A landscape with many valleys, sampled at points; each row gives a point and its height.
A ball rolls from a point to the lowest of its 5 nearest points, and stops where none of them is lower. Distance is the straight distance between rows; heights are no part of it.
<1135> (h 301): [-33 -19   4 -29 -37  34  54 -16  53 -13 -12 -10  26  -9  14  -4  16 -26
 -24 -22 -29 -15  -2  18 -15  -2]
<307> (h 98): [-48 -16  14 -38  -7   7  23 -19  63 -10 -12  -9  46  -1   9   4  28  21
 -13  13  -4 -19  -8  15 -32  -5]
<416> (h 491): [-20 -18  43  -5  54 -29 -38   6  20 -23  -8  15  19  -3  27   3   0  34
  12  33  48  -1  -5  -3 -12 -28]
<1806> (h 245): [-25 -28  14 -32 -16  27  40 -27  41   7  -8  -5  31 -11  19   5  33  -5
 -25   0 -15 -24  -6   9 -22  -2]
<1887> (h 173): [-33 -15  25 -34  14 -11   7  -8  58 -10 -20   6  37   1  22   1  17  17
  -4   2  10 -15  -3  11 -25 -15]
<58> (h 234): [-19 -21   0 -12  17  -9  -7 -18   8  -3   3  -2  26  -2  -1   1  16  25
 -11  21   9 -19 -20   7 -23  -2]
<29> (h 182): [  4 -22  29 -14  17   2   2 -24  12  31  -4   3  12  -7  27   4  23  -9
   4   5   1 -15  -2   3 -17   0]
<1262> (h 602): [ 26  25 -21  21 -29  -5  20  42  -4  -3 -23 -20 -30 -21 -11  24 -18 -27
  -1 -29 -26  21  23  -3   4  16]
<639> (h 359): [ 12 -15  71 -16  49 -13 -11  -4   0  48 -11  20 -16   1  34  -6   6 -25
  26 -16   9 -12  19   9   2 -12]
<1062> (h 260): [-52 -18   2 -32 -11  -4  11 -11  34 -20 -11  -9  36  -1 -12  -4  22  47
 -11  28  13 -24 -24   8 -22   8]
<256> (h 320): [-19   0  14  -3  -7  -8   5  11  30 -49 -26  -5  34  -8  13  16   3   7
  -5 -11   8 -10  -3  -1 -18 -36]
<134> (h 227): [-70 -16  15 -47 -38  23  42  -3  77 -25 -14   1  56  -2   1  -2  26  21
 -17   1  -9 -30 -13  23 -29   8]
<1901> (h 269): [-13 -20  14 -17  36 -11 -32 -34  -7  20   2  10   6  -5  11  10  13  31
   2  16  20 -20 -10   4 -13   7]
<1428> (h 128): [ 34  22 -45  13 -43  51  28 -20 -17   8  22   4 -28   4   0 -32 -12   1
  -9   9 -41  28   4  -9   5  51]
<958> (h 624): [-10 -19  55   8  74 -37 -49  23 -10 -25 -20  15   8   3  16  14  -8  24
  16  20  56   1  -6 -17  -1 -40]
<962> (h 430): [ -1  30 -19  21 -40  12  30  31  27 -53 -21 -25  -8 -26   6   8 -38 -25
 -16 -17 -29  17  23 -13 -13  28]
<1921> (h 561): [  9  42 -32  34 -13 -18   4  31  -2 -40  -7 -22 -15 -13  -8  -5 -37   7
   0   7 -12  26  15 -24 -11  30]
<232> (h 277): [-14  10 -27   3 -38  21  24  -4  10 -45   5 -35  12  -6 -14 -27 -16   6
 -18  22 -26 -11   3   5 -34  47]
<97> (h 137): [ -4 -19  15 -17  19   0  -6 -38   9  22   8   4  17  -8  10  -7  21   3
  -2   8   2 -24 -20   0 -17  11]
<1421> (h 539): [  1  24 -17  23 -20 -25   7  44   5 -53 -21 -18   0 -13  -1  16 -19  -6
  -5 -12   1  22   6 -14   0 -14]
<49> (h 141): [-10 -25   9 -41  13  33  28 -60  15  62   6  20  17  13  18 -13  51  22
  -7  35  -4 -14 -13  -1 -18  29]
<1369> (h 439): [ 11 -10  80 -14  59 -17 -48   4 -19  61   8  29 -32  27  20  -7 -10  -3
  35  15  16   4  15   5  26 -13]
<94> (h 307): [  9   1 -17   0 -40  36  47   5  14  -6  -7 -21   6 -14   7  -1  -2 -40
 -22 -29 -39  -5   1  -8 -14  15]
<167> (h 268): [-40  11 -32 -15 -57  33  35   4  40 -57   0 -28  30  -9 -20 -32 -17  23
 -16  19 -14 -27  -4  17 -30  43]
<1331> (h 213): [ -5 -20  33 -13  46 -11 -53 -32  -5  29  12  23  12  20  15  -2  25  36
   7  36  33 -12  -7   4  -7  24]
<591> (h 75): [ -9   6  -5   1 -44  27  49  29  31 -26 -22  -7   7 -17   9  24  -4 -43
 -14 -45 -28   4  14  -2  -6   4]
<634> (h 669): [ -3 -11  39  12  49 -27 -62  10 -42  25  14  16 -20  15   6   6 -14  10
  22   1  40   1   1  -7  30 -24]
<980> (h 726): [ 24   2  14  11  24 -12 -13  35 -40  53   3  21 -46  15 -20  19   4 -27
  21 -17   8  27  19   7  38 -37]
<1657> (h 469): [  9 -10  67 -17  51 -20  -8  11   2  36 -18   6 -15 -10  26  15  -4 -26
  23 -12  14  -3  14   9   4 -40]
<669> (h 267): [ 14 -21  59 -24  37   3 -20 -26  -3  55  16  31  -6  13  29  -7   9  -3
  17   9   4  -1   5   3  -2   2]
<653> (h 179): [ 24  20 -23  44   2 -45  -4  75 -25 -24 -23  -4 -26 -13 -23  39 -31 -11
   9  -7  17  35  16 -11  14 -19]
<1123> (h 239): [-26 -11  20 -19  23 -14  -6 -10  28  -5 -12   1  25  -6  10   4  17  21
  -1  21  14 -21 -12   1 -18 -17]
<159> (h 368): [-37  49 -25  13 -46  25  26  38  43 -81 -10 -25  14 -19  -5 -17 -42   2
 -19   0 -24  12  22   0 -33  33]
<486> (h 362): [-30  -6  -3 -16 -31   9  24   7  44 -47 -12 -10  37 -11   9   3  -1  -4
 -20 -13  -5  -6  -4   4 -21 -19]
<207> (h 286): [ -3   8 -18  10 -19  -8   9  15   9 -42 -13 -20  20 -17   1   7 -16 -11
 -14  -9 -15  -6  -4  -7 -12  -2]
<936> (h 311): [-27  40 -25  24 -41  39  44  20  28 -41   3 -35  -7 -17  -4 -23 -28 -14
 -25   2 -39   9  21   1 -23  61]
<1169> (h 425): [ 11 -21  76  -9  58  -1 -65  -6 -21  50  10  34 -30  29  26  -3  -2  16
  26  24  28   4  17   4  23   2]
<214> (h 116): [ -7 -17   8 -28   4  22   4 -53  -4  33  10  12  18   8  12 -11  30  14
  -9  24  -3 -20 -21   2 -10  23]
<827> (h 161): [  1 -18  31   1  49 -27 -34  -8  -5   6  -2   8   4   4  14   9  -4  18
   9   3  40  -9  -1   0 -11 -25]
<614> (h 275): [-26  34 -40   9 -41  41  31   3  17 -45  17 -37  10 -12 -12 -28 -30   9
 -10  23 -36   3  23   4 -37  68]
<1473> (h 629): [ -5  -8  58  -2  61 -30 -51  15 -32  40   7  15 -19   9  12   9 -13  -7
  28   0  40  -9  12  -4  18 -39]
<144> (h 258): [-13  27 -36  17 -45  41  26 -27   6 -33  29 -23   6  -1 -16 -42 -14  22
 -11  29 -40 -18  17   1 -22  66]
<1688> (h 475): [ 21  14 -25  17  -6  -5  -5   2 -24   5   1   6 -14  -1  -9   4  -5 -20
   0 -16  -7  13  -2 -11   7  -4]
<1053> (h 707): [ 25  15  -7  23   0 -34  12  63 -16   1 -26   5 -33 -20 -14  38  -2 -32
  10 -31  -1  22  20  -1  14 -34]
<1129> (h 540): [ 22  33 -33  30 -18 -12  -3   3 -20 -18   2 -25 -23  -5 -15  -6 -21  -1
   0  -7 -18  20  16 -17   7  30]
<245> (h 555): [  2 -17  10   6  31 -10 -60 -38 -35  24  30  18  -4  28   2  -1   3  33
  10  19  35  -4 -14   5  17   8]
<577> (h 185): [ 26   8   7  16  11 -36   3  64 -28  34 -30  26 -33  -6 -29  41   6 -31
  13 -19  -3  28  31  11  24 -45]
<823> (h 495): [-19 -17  17   2  40 -24 -43 -15 -13   0  -2  13  13   1   6   1  11  31
  10  15  34 -12 -16  -6 -10  -9]
<1195> (h 66): [ 19  10   1  19  25 -13 -58   6 -49  39  33  19 -35  28 -28   1  -9  -7
  23  -1  19  29  -8   8  57  -7]
<1879> (h 620): [-12  15 -19  18 -14 -26   2  36  18 -79 -19 -12  14 -14 -10  11 -26   5
  -4  -6  16  10  -3  -5 -10 -24]
<1235> (h 259): [-36  -9  22 -14   0 -22  -3   4  46 -43 -19   8  35  -9  10   4  14  29
  -2  21  17  -6 -17   3 -21 -40]
<1533> (h 393): [  3  35 -39  19 -26  11   8  -4   1 -39   9 -26  -7  -6 -12 -20 -21  13
 -15   7 -26   2  12 -14 -15  50]
<781> (h 416): [-11 -20  54 -30  18  -5  21  -4  60   1 -23   3  36 -29  43  10  14 -11
  -4 -22  -1  -5  15  16 -24 -34]
<1675> (h 689): [  1  -4  19  30  42 -37 -32  36 -19 -35 -13  -3   0  -1   2  23 -20  -3
  11   2  43   4  -4 -20   9 -53]
<1109> (h 327): [ -3 -12  18  -4  20 -12  -4  -5   1 -10  -9  -3  10  -2   8  10  -4   6
   4  -1  11 -16 -10  -5  -7 -20]
<252> (h 336): [-25  21 -16  -5 -42   2  15  26  38 -78 -23 -17  30 -10  -6  -8 -24   7
 -19  -3  -3   4   2   3 -18   4]
<716> (h 690): [ 30  20 -37  43   5 -23 -55 -13 -47  12  32   1 -23  29 -18 -10 -20  28
  11   2  22  21   0  -2  58  12]
<688> (h 119): [ -3  10  -6   1 -15  -6  25  22  22 -48 -19 -13  20 -18   8  13 -17 -21
  -6 -24  -7   1  -3   0  -7 -19]
<935> (h 574): [ -2  -7  72 -11  63 -34 -29  28  -2   8 -18   9  -2 -10  34  10 -10   1
  17   4  32   4  13   0  -2 -49]
<1877> (h 764): [  8   0  36   6  40 -40 -12  52 -23  14 -14   9 -25 -11 -13  35  -4 -30
  27 -19  15  12  20  -6  17 -59]
<269> (h 767): [ 29   6   3  21   8 -23  -8  46 -32  28 -13  15 -38   5 -25  33  -3 -18
  26 -17   2  33  19  -2  37 -28]
<1419> (h 397): [ 14   6 -43  14  -9  13 -20 -35 -33  -1  27  -1  -7   9  -9 -24   2  22
  -5  12 -11  -3  -9  -4   4  33]
<1734> (h 642): [ 13  -3 -22  25   3 -13 -42 -17 -40   4  27   5  -3  17 -13 -16  -5  21
   2  11  15  -2  -9  -7  17  11]
<146> (h 443): [ 24  13  -8  26  21 -21 -56  11 -51  27  29  16 -31  30 -22   1 -15   8
  24  -5  26  26  -2   1  52 -12]
<106> (h 361): [-45 -15 -20 -30 -13  20  32 -27  30  27 -12 -19  30   6 -19 -20  44  58
 -16  48  -7 -33 -33   6 -19  51]
<1709> (h 708): [  9   0   8  14  21 -28  -6  18 -19  -7  -6   0 -10 -14  -6  22   3 -23
   9 -20   6   1  -1  -2  17 -27]
<135> (h 459): [ 27 -23  56 -18  33  16 -39 -12 -25  73  39  32 -39  50  13 -14  -8  -4
  24  12  11  25   5   5  54 -19]
<1820> (h 100): [ 10 -25  26 -31   8  43   9 -56   1  59  14  27   4  17  26 -19  42   8
  -2  26  -2 -15 -20  10 -13  22]
<493> (h 65): [ 11 -18  11 -25  -1  40  34 -44   4  47  22  20   9   8  29 -13  36   0
  -7   8 -21 -15 -22   1 -12  13]
<409> (h 437): [  6 -10 -23   2   6  -3 -33 -44 -30  22  37   3  -9  16  -5 -12  10  29
   2  12  12  -6 -22  -8  10  19]
<1085> (h 256): [ 25  -4 -10  -9   3  26 -10 -40 -26  36  29  19  -3  15   8 -18  11   3
   9  -2  -7  -4 -19  -2  12   8]
<1730> (h 651): [ 31  24 -21  46  17 -43 -51  37 -53  15  21   8 -37  23 -31  13 -26  12
  12  -2  32  39  11  -3  50  -9]
<450> (h 347): [  3  -6  -1   0 -23   3  24  21   6 -21 -24 -12  -1 -16   1  22  -3 -32
  -5 -33 -25  -4   5  -7  -1 -12]
<1036> (h 625): [ 20  -8  29   0  30  -7 -30   1 -29  51  19  26 -35  12  -3   7  10 -19
  23  -9  11  19   3   9  35 -30]
<1861> (h 303): [-25   3 -16 -10 -43  26  27   1  24 -25 -11 -22  13 -12   2  -1  -3 -19
 -20 -16 -26 -19   0  -1 -12  16]
<227> (h 338): [-27  -4 -33 -12 -22   2  17 -29  21 -14  -8 -17  19  -3 -24  -8  15  27
 -10  25  -4 -35 -19   4 -27  31]
<1471> (h 281): [-42 -10 -23 -26 -30  15  27 -14  37 -22   1 -14  40  -3  -6  -9  10  22
 -18  15  -9 -36 -14  18 -25  14]
<967> (h 380): [ 31  -2   3  -9  11  17  -6 -26 -36  55  33  23 -26  27  -2 -10   2 -12
  20  -9  -2  29 -19   7  42 -13]
<1013> (h 257): [ 19 -13  38 -15  24   3   7 -20 -10  41   1   9  -4  -4  24  -3   9 -22
   6  -8 -10  -8   1  10  -2 -21]
<463> (h 366): [-29 -29  28 -51 -31  38  54 -30  70   9  -8   0  47  -8  22   5  40  -8
 -27  -3 -21 -22   4  23 -29   2]
<538> (h 579): [ 29  20 -22  44   6 -45 -26  50 -33  -3 -16  -1 -30  -6 -18  24 -29  -2
  18  -8  22  22   8 -10  20 -16]
<151> (h 273): [ 18   9 -23   7 -29  33  39 -10   1   3  -4 -15  -8 -16   8   2   3 -35
 -14 -27 -32   1   9  -1  -3  12]
<784> (h 324): [-46  -3 -10 -27 -55  21  33  15  48 -59 -10 -10  41  -2  -6 -12  -2  14
 -11   1  -6 -26  -8  20 -21  12]
<1114> (h 781): [ -1   0   5  23  35 -42 -34  18 -19 -31  -8  -1  11   1   1  11 -10  13
   4   7  50  -5 -18 -18  -3 -38]
<607> (h 251): [-18  13 -31  -7 -47  46  43  -4  26 -33   5 -13  14  -5  -5 -23 -15 -11
 -29  -5 -32 -16   6   4 -27  44]
<754> (h 511): [ -3   9 -29  16   1 -23 -13   1  -7 -29  -6 -15  10  -7  -4  -1 -15   5
  -2  -2   3 -12  -6 -16 -10  -1]
<1825> (h 817): [ 25  -2  24  -2  29 -17   4  32 -18  26 -11  10 -26  -4  -4  21   3 -41
  10 -23   0   5  13   4  22 -45]
<984> (h 304): [ 34   2 -29   2 -19  29  -2 -37 -24  17  21   2 -10  10  -5 -31  12   5
   4   1 -19   6 -12  -4   9  18]
<964> (h 673): [  9   8 -22  26  19 -29 -19  19 -21 -29  -1  -3  -4   4 -17   9 -19  -2
   4  -1  24  -1  -4 -19   9 -21]
<987> (h 508): [ 25  12 -38  20 -10   0 -17 -24 -21  -9  17  -8 -11  12 -15 -16 -15  14
   2   4  -6   6  -2  -7   7  27]
<809> (h 412): [ 31   6   4  -6  12  14 -32  22 -38  64  36  24 -53  38 -31   2  -9 -22
  18  10   4  64   0  19  75 -26]
<1661> (h 306): [-18  -6 -17  -6 -17  -4  10   8  36 -58 -17 -12  27 -11  -2   3  -4   4
  -9  -6   4 -11 -12  -3 -17 -12]
<1071> (h 691): [ -5   2  -3  16   9 -36  -6  31  -1 -53 -22  -6   9  -8   4  13 -12   6
  -7  -4  28   3  -8 -19  -8 -47]
<1658> (h 729): [ -4  -7  14  26  39 -32 -49   5 -33   1   9   9  -6  11  -5   4  -5  15
  14   9  41 -13 -11 -13  17 -17]
<833> (h 195): [-61 -13  19 -45 -34   3  26  -1  82 -27 -23   1  51  -2   6   2  34  39
 -14  13   5 -11 -24  17 -19  -6]
<41> (h 263): [ 25   8 -41   7 -24  24  16 -29 -12   0   9  -5 -17   0   2 -14   1 -13
 -12   0 -25   1  -7   5   3  28]
<991> (h 346): [ 22 -21  80 -24  50   8 -54 -22 -12  61  18  32 -21  27  27 -10   0  11
  38  28  22   9  11  -2  21  12]
<852> (h 411): [ -2 -11  27 -13  15 -15  13   9  12  -9 -16  -8   9 -10  17  13  -2 -24
   8 -25   3 -11   7   6  -9 -42]
<546> (h 265): [-56   0  13 -26 -33  -5  21   8  71 -46 -28   9  48   8   4  -8  15  43
  -8   9  15 -10 -10  12 -19 -30]
<1512> (h 337): [-10  22 -17  11 -51  35  44  23  33 -38 -12 -14   5 -24   6  -3 -24 -35
 -29 -26 -40   9  18  10 -20  42]
<482> (h 274): [-22  17 -27  -5 -47  20  29  13  33 -60  -8 -21  19  -3  -6 -21 -24  -4
 -26   7 -19  -8   8   5 -32  27]
<847> (h 589): [ -4  -8  51   9  53 -39 -30  26   5 -27 -24   9  11   3  19  17 -13  15
  21   5  47  -5  -4 -13   6 -59]
<126> (h 163): [-16 -28  -2 -32 -10  24  31 -41  24  23  -1  -3  29  -4   5  -8  37  15
 -15  17  -9 -30 -17  14 -25  32]
<953> (h 355): [-24 -12 -38 -14 -30  27  20 -41   5   0  13 -10  12  11 -15 -34  13  32
 -18  28  -9 -33 -16  16 -23  50]
<430> (h 627): [ 13   8 -20  29   4 -36 -11  29  -6 -55 -14 -15   6  -6  -3   9 -17   4
   1  -5  17   6  -1 -13  -4 -17]
<418> (h 533): [ 10 -10  83 -12  66 -26 -56  22  -1  26 -14  22 -24  12  34  -1 -21   0
  28  11  31  -4  28   4   2 -29]
<1079> (h 757): [ 20   7  13  18  21 -20 -12  16 -38  30  -1   3 -31  -3 -13  21   2 -22
  27 -21   3  16   7  -7  22 -27]
<1902> (h 335): [  9  -6 -31   1  -9   6  -2 -27 -22  -2  11  -2   8   5  -1  -9   4   4
  -9  -6 -11 -12  -5   0   2   7]
<729> (h 395): [  2  -6 -41  -5 -19  11   2 -33 -12  -1  20  -3  11   4 -16 -23  15  27
 -13  19 -12 -23 -15  -2 -17  38]
<735> (h 212): [ -4 -16  16 -22  -2  19  28 -15  16  18  -9  -2  19 -11  11   1  20 -32
 -12 -27 -20 -11   0  -3 -14 -12]
<1202> (h 333): [ -6 -17  41 -20  26 -11   4  -1  24   5 -16   8  21 -15  26  11  16  -6
  -3  -7   2 -12  -3   1 -13 -26]
<1435> (h 233): [ -7   1 -23   3 -13   9  11 -14   7 -25   1 -19   4  -7  -1  -7   1  -5
 -13   0 -14 -21  -6  -5 -18  16]
<163> (h 187): [ 12   1 -38 -10 -29  43  32 -37   0   4  17  -4   9   4  -5 -40  21  -3
 -21  17 -29 -19 -11   1 -22  41]
<1592> (h 754): [  6 -11  -6   6  13 -20 -27 -23 -25   5   7   8   4   3  -2   0  -1   9
  -5   6  16  -8  -5  -5  -2   0]
<1004> (h 209): [ 47  14 -28  13  -3  10  -7  12 -31  50  29  20 -41  30 -22   9 -18 -10
  22  -3  -7  66  -5   9  59  -9]
<1274> (h 214): [  9   2 -39  -6 -53  56  42 -22   3  -3  15 -10   1  -7   3 -31   1  -1
 -24   4 -38 -19   3  -5 -27  50]
<601> (h 300): [-42 -13 -22 -38 -42  19  35 -19  36  -8   2 -16  36   7 -20 -21  21  42
 -20  37 -11 -35 -21  16 -26  39]
<1520> (h 696): [ 18   8 -11  27  21 -33 -40  29 -45  30   2  19 -43  16 -33  24  -8 -11
  22  -7  16  34  13  -8  39 -31]
<1884> (h 124): [ -3 -29  33 -35   6  20  31 -36  17  34   4  11  18  -6  23  -4  31 -14
 -15  -1 -15 -11  -1  13 -21   7]
<988> (h 809): [  8  -2   3  21  32 -36 -37  16 -37   5  -4   4 -16   5  -6  17 -10  -7
  14  -8  30   2   0 -11  27 -29]
<772> (h 379): [ 36  21 -43  28 -24   1  -3  -7 -30  24  12 -10 -30   1 -12 -11 -14  -8
   1 -12 -20  26   7  -3  25  19]
<495> (h 202): [ 42  28 -32  17 -33  31  32  -8  -7   7   1  -7 -23  -1  -1  -6  -2 -15
  -8 -16 -35  26  10  -4  11  27]
<11> (h 215): [ 28  -1 -29 -11 -36  61  49 -24  -4   0  17  12  -5   1  15 -27  19 -16
 -21  -8 -42 -12  -8   1 -12  41]
<133> (h 261): [-19 -20  37  -8  33 -21 -11  -1  34 -18 -19   1  30 -14  23   5  14  15
   1   9  20 -15  -9   1 -20 -30]
<1797> (h 479): [ 10 -18  48  -5  42  -1 -55 -23 -37  63  29  32 -29  27   8  -2  -6   1
  26  13  23  14 -11  -1  38  -3]
<1417> (h 329): [ -7  -7  29 -12  18 -23   0  10  16 -13  -9   0  18 -20  13  21   8 -11
   4 -14   9 -10  -2   4 -12 -29]
<421> (h 219): [-23 -27   0 -32  -9  40  52 -51  33  50   1   9  28   5   9 -15  54  25
 -24  37 -18 -32 -17  11 -28  40]
<220> (h 177): [-41  -6  13 -32  -6 -16  11 -15  60 -36 -12   3  38 -10  10   4  19  26
  -7  17  13 -25 -18   9 -25  -8]
<319> (h 264): [ 30  -2 -21  -4 -22  33  25 -25 -11  19  11   2 -17   5  10  -1   5 -16
  -5 -22 -30   0  -3  -4   5  15]
<468> (h 197): [ 11 -10  -4 -11  12  18   7 -42 -15  31  10   7  -1  -1  14  -3  17  -4
   0  -3  -8 -12 -13  -8  -4   0]
<668> (h 387): [-21 -16   5 -26 -34  25  35   1  45 -28 -13  -6  32 -19  12   3   7 -30
 -26 -30 -31 -21   9  15 -17 -10]
<127> (h 394): [-23 -17 -32 -20 -14  13   8 -31  -1  16   9  -4  21   2 -14 -27  26  36
 -14  39  -3 -28 -25   2 -17  37]
<675> (h 162): [-13 -15 -19  -5 -26  24  22 -28  11  -2   6 -11  19   1  -2 -16   9   7
 -10  -1 -24 -28  -8   1 -21  22]
<1330> (h 598): [ 24  23 -22  49  21 -51 -37  52 -38 -13  -3  -7 -25  -1 -32  29 -29  13
  11   7  37  24  13 -10  30 -23]
<1225> (h 148): [ -3  -9 -17 -15 -19  30  24 -52  -5  22  14   5   6  -2   6 -19  28   7
 -13  18 -12 -23 -18  10 -17  26]
<871> (h 374): [-56  -3  -9 -29 -66  21  40  18  68 -59 -16  -5  49  -3 -10 -11  -1   3
 -16 -23 -14 -12   5  23 -27  -5]
<1390> (h 765): [ 29  29 -40  57   6 -38 -28  28 -34 -12   4  -8 -27   1 -18   9 -24  14
  10   1  21  25  14 -10  27  12]
<863> (h 229): [-31  13 -27 -15 -55  42  28   9  30 -48   7 -22  22 -11 -20 -29 -15   5
 -20   2 -30 -20   7  10 -33  48]
<1336> (h 404): [-50  32 -20 -12 -63  37  35  38  56 -78 -11 -16  30 -12  -9 -24 -39   6
 -15  -2 -17  -3  22  19 -32  34]
<70> (h 205): [ -9  -8   1 -12   1  -1   8 -14   9  -7  -7  -2  16 -14   7  -1  11  -6
  -4 -12  -3 -13  -3  -3 -16  -8]
<1850> (h 562): [ 32  11 -13  15  -6   3   8  10 -26  34   4   5 -35   3 -13  12   2 -28
  17 -25 -12  28   5  -5  30 -18]
<21> (h 473): [ 32  10  -4   4  13  -5 -35   2 -41  45  21  15 -39  23 -22   1  -3 -15
  18  -8   7  28  -2   2  48 -10]
<1324> (h 463): [ 25   9 -10  13 -12  10  23  16 -16  15 -17  -5 -23  -8  -7  15  -4 -33
   1 -33 -24  17  16  -2   9 -12]
<610> (h 235): [  2  17 -41   9 -45  44  35 -22   3 -27  19 -20  -8 -14  -4 -39  -8   5
 -16  21 -37 -11  11  -1 -21  63]
<803> (h 551): [ 34   4   0  13  15 -13 -37  29 -52  57  18  19 -46  23 -38  12  -4 -22
  23   4   5  49   9   9  61 -33]
<517> (h 684): [ 16  19 -16  22 -37   7  46  52  12 -14 -36  -6 -27 -22  -5  38 -18 -32
  -8 -46 -33  30  30  -5   0  -1]
<156> (h 334): [ -7 -18  39 -10  44  -2 -33 -24  -6  33  11  21   0  11  23   0  13  25
  10  20  31 -14  -7  -8  -8  10]
<67> (h 566): [  9 -14  68  -1  52  -8 -34  17 -22  57  10  26 -38  12  11  -4  -2 -18
  26   4  16  18  25  10  26 -41]
<804> (h 217): [-22 -19   1 -21  20   6  -8 -46   5  48  -2   5  20   8   5   1  38  41
 -11  48  13 -18 -19   0 -22  46]
<562> (h 328): [ 27  -2   8 -12   9  22   4 -22 -27  45  28  14 -22  15  13  -8  15 -22
  15  -9  -7  14 -12   4  24 -20]
<1381> (h 793): [  8   3  -8  24  27 -30 -34   9 -32  -3   8   8  -8   5  -9   3  -3   4
  11  -6  25   0  -4 -12  13 -16]
<890> (h 576): [ 14  40 -41  41 -20 -12  -8  -7 -14 -24   7 -26  -9  -1 -14 -20 -29  19
   1   5  -4  13  14 -20  -4  34]
<414> (h 471): [-26 -18  31 -29  -8  -2  24  -6  48 -12 -11  -5  39 -21  27   7   7 -17
  -8 -23  -5 -11  -2  11 -17 -27]
<1652> (h 363): [-28  -9  -2  -9  11 -29 -16  -2  17 -33 -10  -3  25 -10   9   4  -5  27
  -2  16  31 -13 -17  -7 -21 -17]
<1026> (h 367): [  7  17 -24   7 -52  56  53   2  21 -16  -5 -18 -10 -17  15  -8 -12 -35
 -27 -32 -44   8  13   1 -11  43]
<1205> (h 353): [  8  30 -28  19 -35  24  43  19  12 -11  -9 -21 -24 -22   6   2 -15 -28
  -7 -16 -34  14  21  -6 -12  39]
<39> (h 497): [ 41  18 -23  22   1 -10 -21  19 -40  34  10   3 -40  11 -33   9  -7 -10
  17 -12  -2  44   9   1  46 -13]
<352> (h 174): [  0 -16  -6 -28 -26  41  56 -26  25   5  -3  -7  24 -15  10  -5  22 -25
 -21  -7 -28 -22  -7   9 -17  11]
<247> (h 343): [ 11   6 -15   5 -13   8  22  -1 -13  -1   4 -10   3  -9   1   8  -1 -28
  -4 -25 -24   4   8   2  -1  -2]
<1519> (h 110): [  6 -24  -4 -24 -11  32  34 -42   7   9   6  10  14  -4   6 -16  31  -8
 -14   0 -24 -19  -7  -1 -18  13]
<930> (h 421): [ -2  33 -25  29 -30  -2  14  32  10 -51  -6 -29  -3 -11  -6  -5 -21 -10
 -12  -3 -18   6  15 -17  -9  29]
<899> (h 364): [ -8   2 -34   1 -14 -11  -5 -16  -3 -27   4  -7  14   5 -10 -10   0  24
  -7  16   2 -23  -9  -7 -18  17]
<237> (h 326): [-21  31 -32  12 -38  13  13  18  19 -66  -1 -24  12  -9 -10 -19 -23   6
 -14  15 -19  -1  17 -10 -23  39]
<1517> (h 474): [ 19  23 -18  44   1 -47  -9  67 -12 -50 -34  -9 -17  -7 -22  36 -31   3
   6   0  32  38  10 -17  17 -22]
<1477> (h 449): [ 10  10 -20  24  -2 -17   2  14  -4 -29 -11 -18   2  -9  -6  11  -7 -13
   6  -9  -3   0   5 -10  -2  -4]
<512> (h 621): [ -4 -15  39  12  53 -21 -67  -4 -41  38  28  31 -22  28   3   3 -13  19
  23  15  47   1  -4  -4  30  -6]
<479> (h 232): [-30 -22  -8 -34 -34  25  47 -23  42 -12  -7 -12  40  -5   2  -8  31  17
 -24   9 -16 -32 -17  21 -25  24]
<1574> (h 482): [ 35  13 -21  15 -14  16   3  -7 -34  32  17  11 -35  11 -20  -8   1 -22
  12 -20 -17  30  -1  -6  32   0]
<1584> (h 206): [  8  11   1  17  -7 -22   4  41   5 -30 -26 -12  -1 -10   1  38 -10 -19
  -1 -38   2  22  12  -4   6 -29]
<1242> (h 563): [ 40  20 -33  34  -1 -20 -43  13 -46  35  27   7 -44  19 -33  10 -17  12
  20   2  14  47  11   7  54  -7]
<1484> (h 510): [  1 -13  44   5  51 -22 -30   5 -26  26  -4   4  -8   4   8  12  -2 -11
  12  -3  15  -3   3  -6   8 -25]
<1737> (h 218): [-14 -13  -5 -24  -6  12  22 -18  21  -5  -5  -3  22  -8   6   4  14  -9
 -20  -6  -5 -16 -14   5 -23   1]
<1907> (h 207): [  1 -22  23  -6  24   1  -9 -23  -2  29   6   7   7   3  12  -7  16   3
   5   1   7 -10 -13  -4  -6  -6]
<1922> (h 599): [ 14  -2  12  19  27 -29 -63 -14 -50  29  27  18 -17  28  -5  -2 -13  22
  12   4  30   9 -14  -2  34 -11]
<192> (h 733): [ 15   9   0  34  33 -39 -26  44 -25 -11 -12   5 -20  -1 -16  29 -16  -6
  11  -8  30  11   7 -12  21 -41]
<1538> (h 637): [ 26   6  -8  12   5 -11   2  28 -21  20  -9   4 -26  -9 -16  20  -8 -22
  15 -21  -7  27  13  -4  28 -13]
<750> (h 671): [  4  -1  56  -5  50 -19 -15  31 -22  51   2  16 -37   4   3  10  -1 -32
  25  -4   8  12  22  -1  24 -44]
<511> (h 224): [ 11 -18  29 -18  27  15  -4 -34  -6  48  17  19   3   4  25 -13  21  -8
   5   5  -3  -9 -11   1   1   3]
<976> (h 782): [ 20   7   8  27  30 -42 -20  65 -32  15 -16  12 -32   3 -21  35  -3 -15
  20 -12  20  33  23  -7  33 -44]
<177> (h 210): [ 30  21 -32  26  -3  -9 -33 -14 -41  13  19  -9 -29   7 -13 -10 -15   6
  15  -3   1  21   4 -11  20   8]
<1291> (h 615): [ 23  31 -32  36  -5 -22 -27   9 -37  -5   9 -11 -29   3 -21   0 -22   6
  10  -3  11  25   9 -20  21   8]
<1741> (h 591): [ -2   5  21   7  39 -37   0  33  -5 -15 -21 -12  -2 -13   6  29  -4 -26
  11 -18  22   2   7  -6  13 -54]
<1121> (h 178): [-41 -16  10 -47   1  12  14 -33  47  16  -5   1  30   6   6  -3  28  34
 -11  28  -5 -19 -16   8 -22  18]

Call two points neighbours if one is among the 5 nearest of the other. Go from one point of each pair to the other, from neighbour to neighbour, staying as low as possible. Name the highest point that can't be avoided.
<70>, <307> => <735>
<1004>, <577> => <1053>
<177>, <70> => <772>
<493>, <1195> => <21>
<863>, <688> => <207>
<307>, <863> => <607>
<1004>, <1195> => <809>
<493>, <307> => <1121>
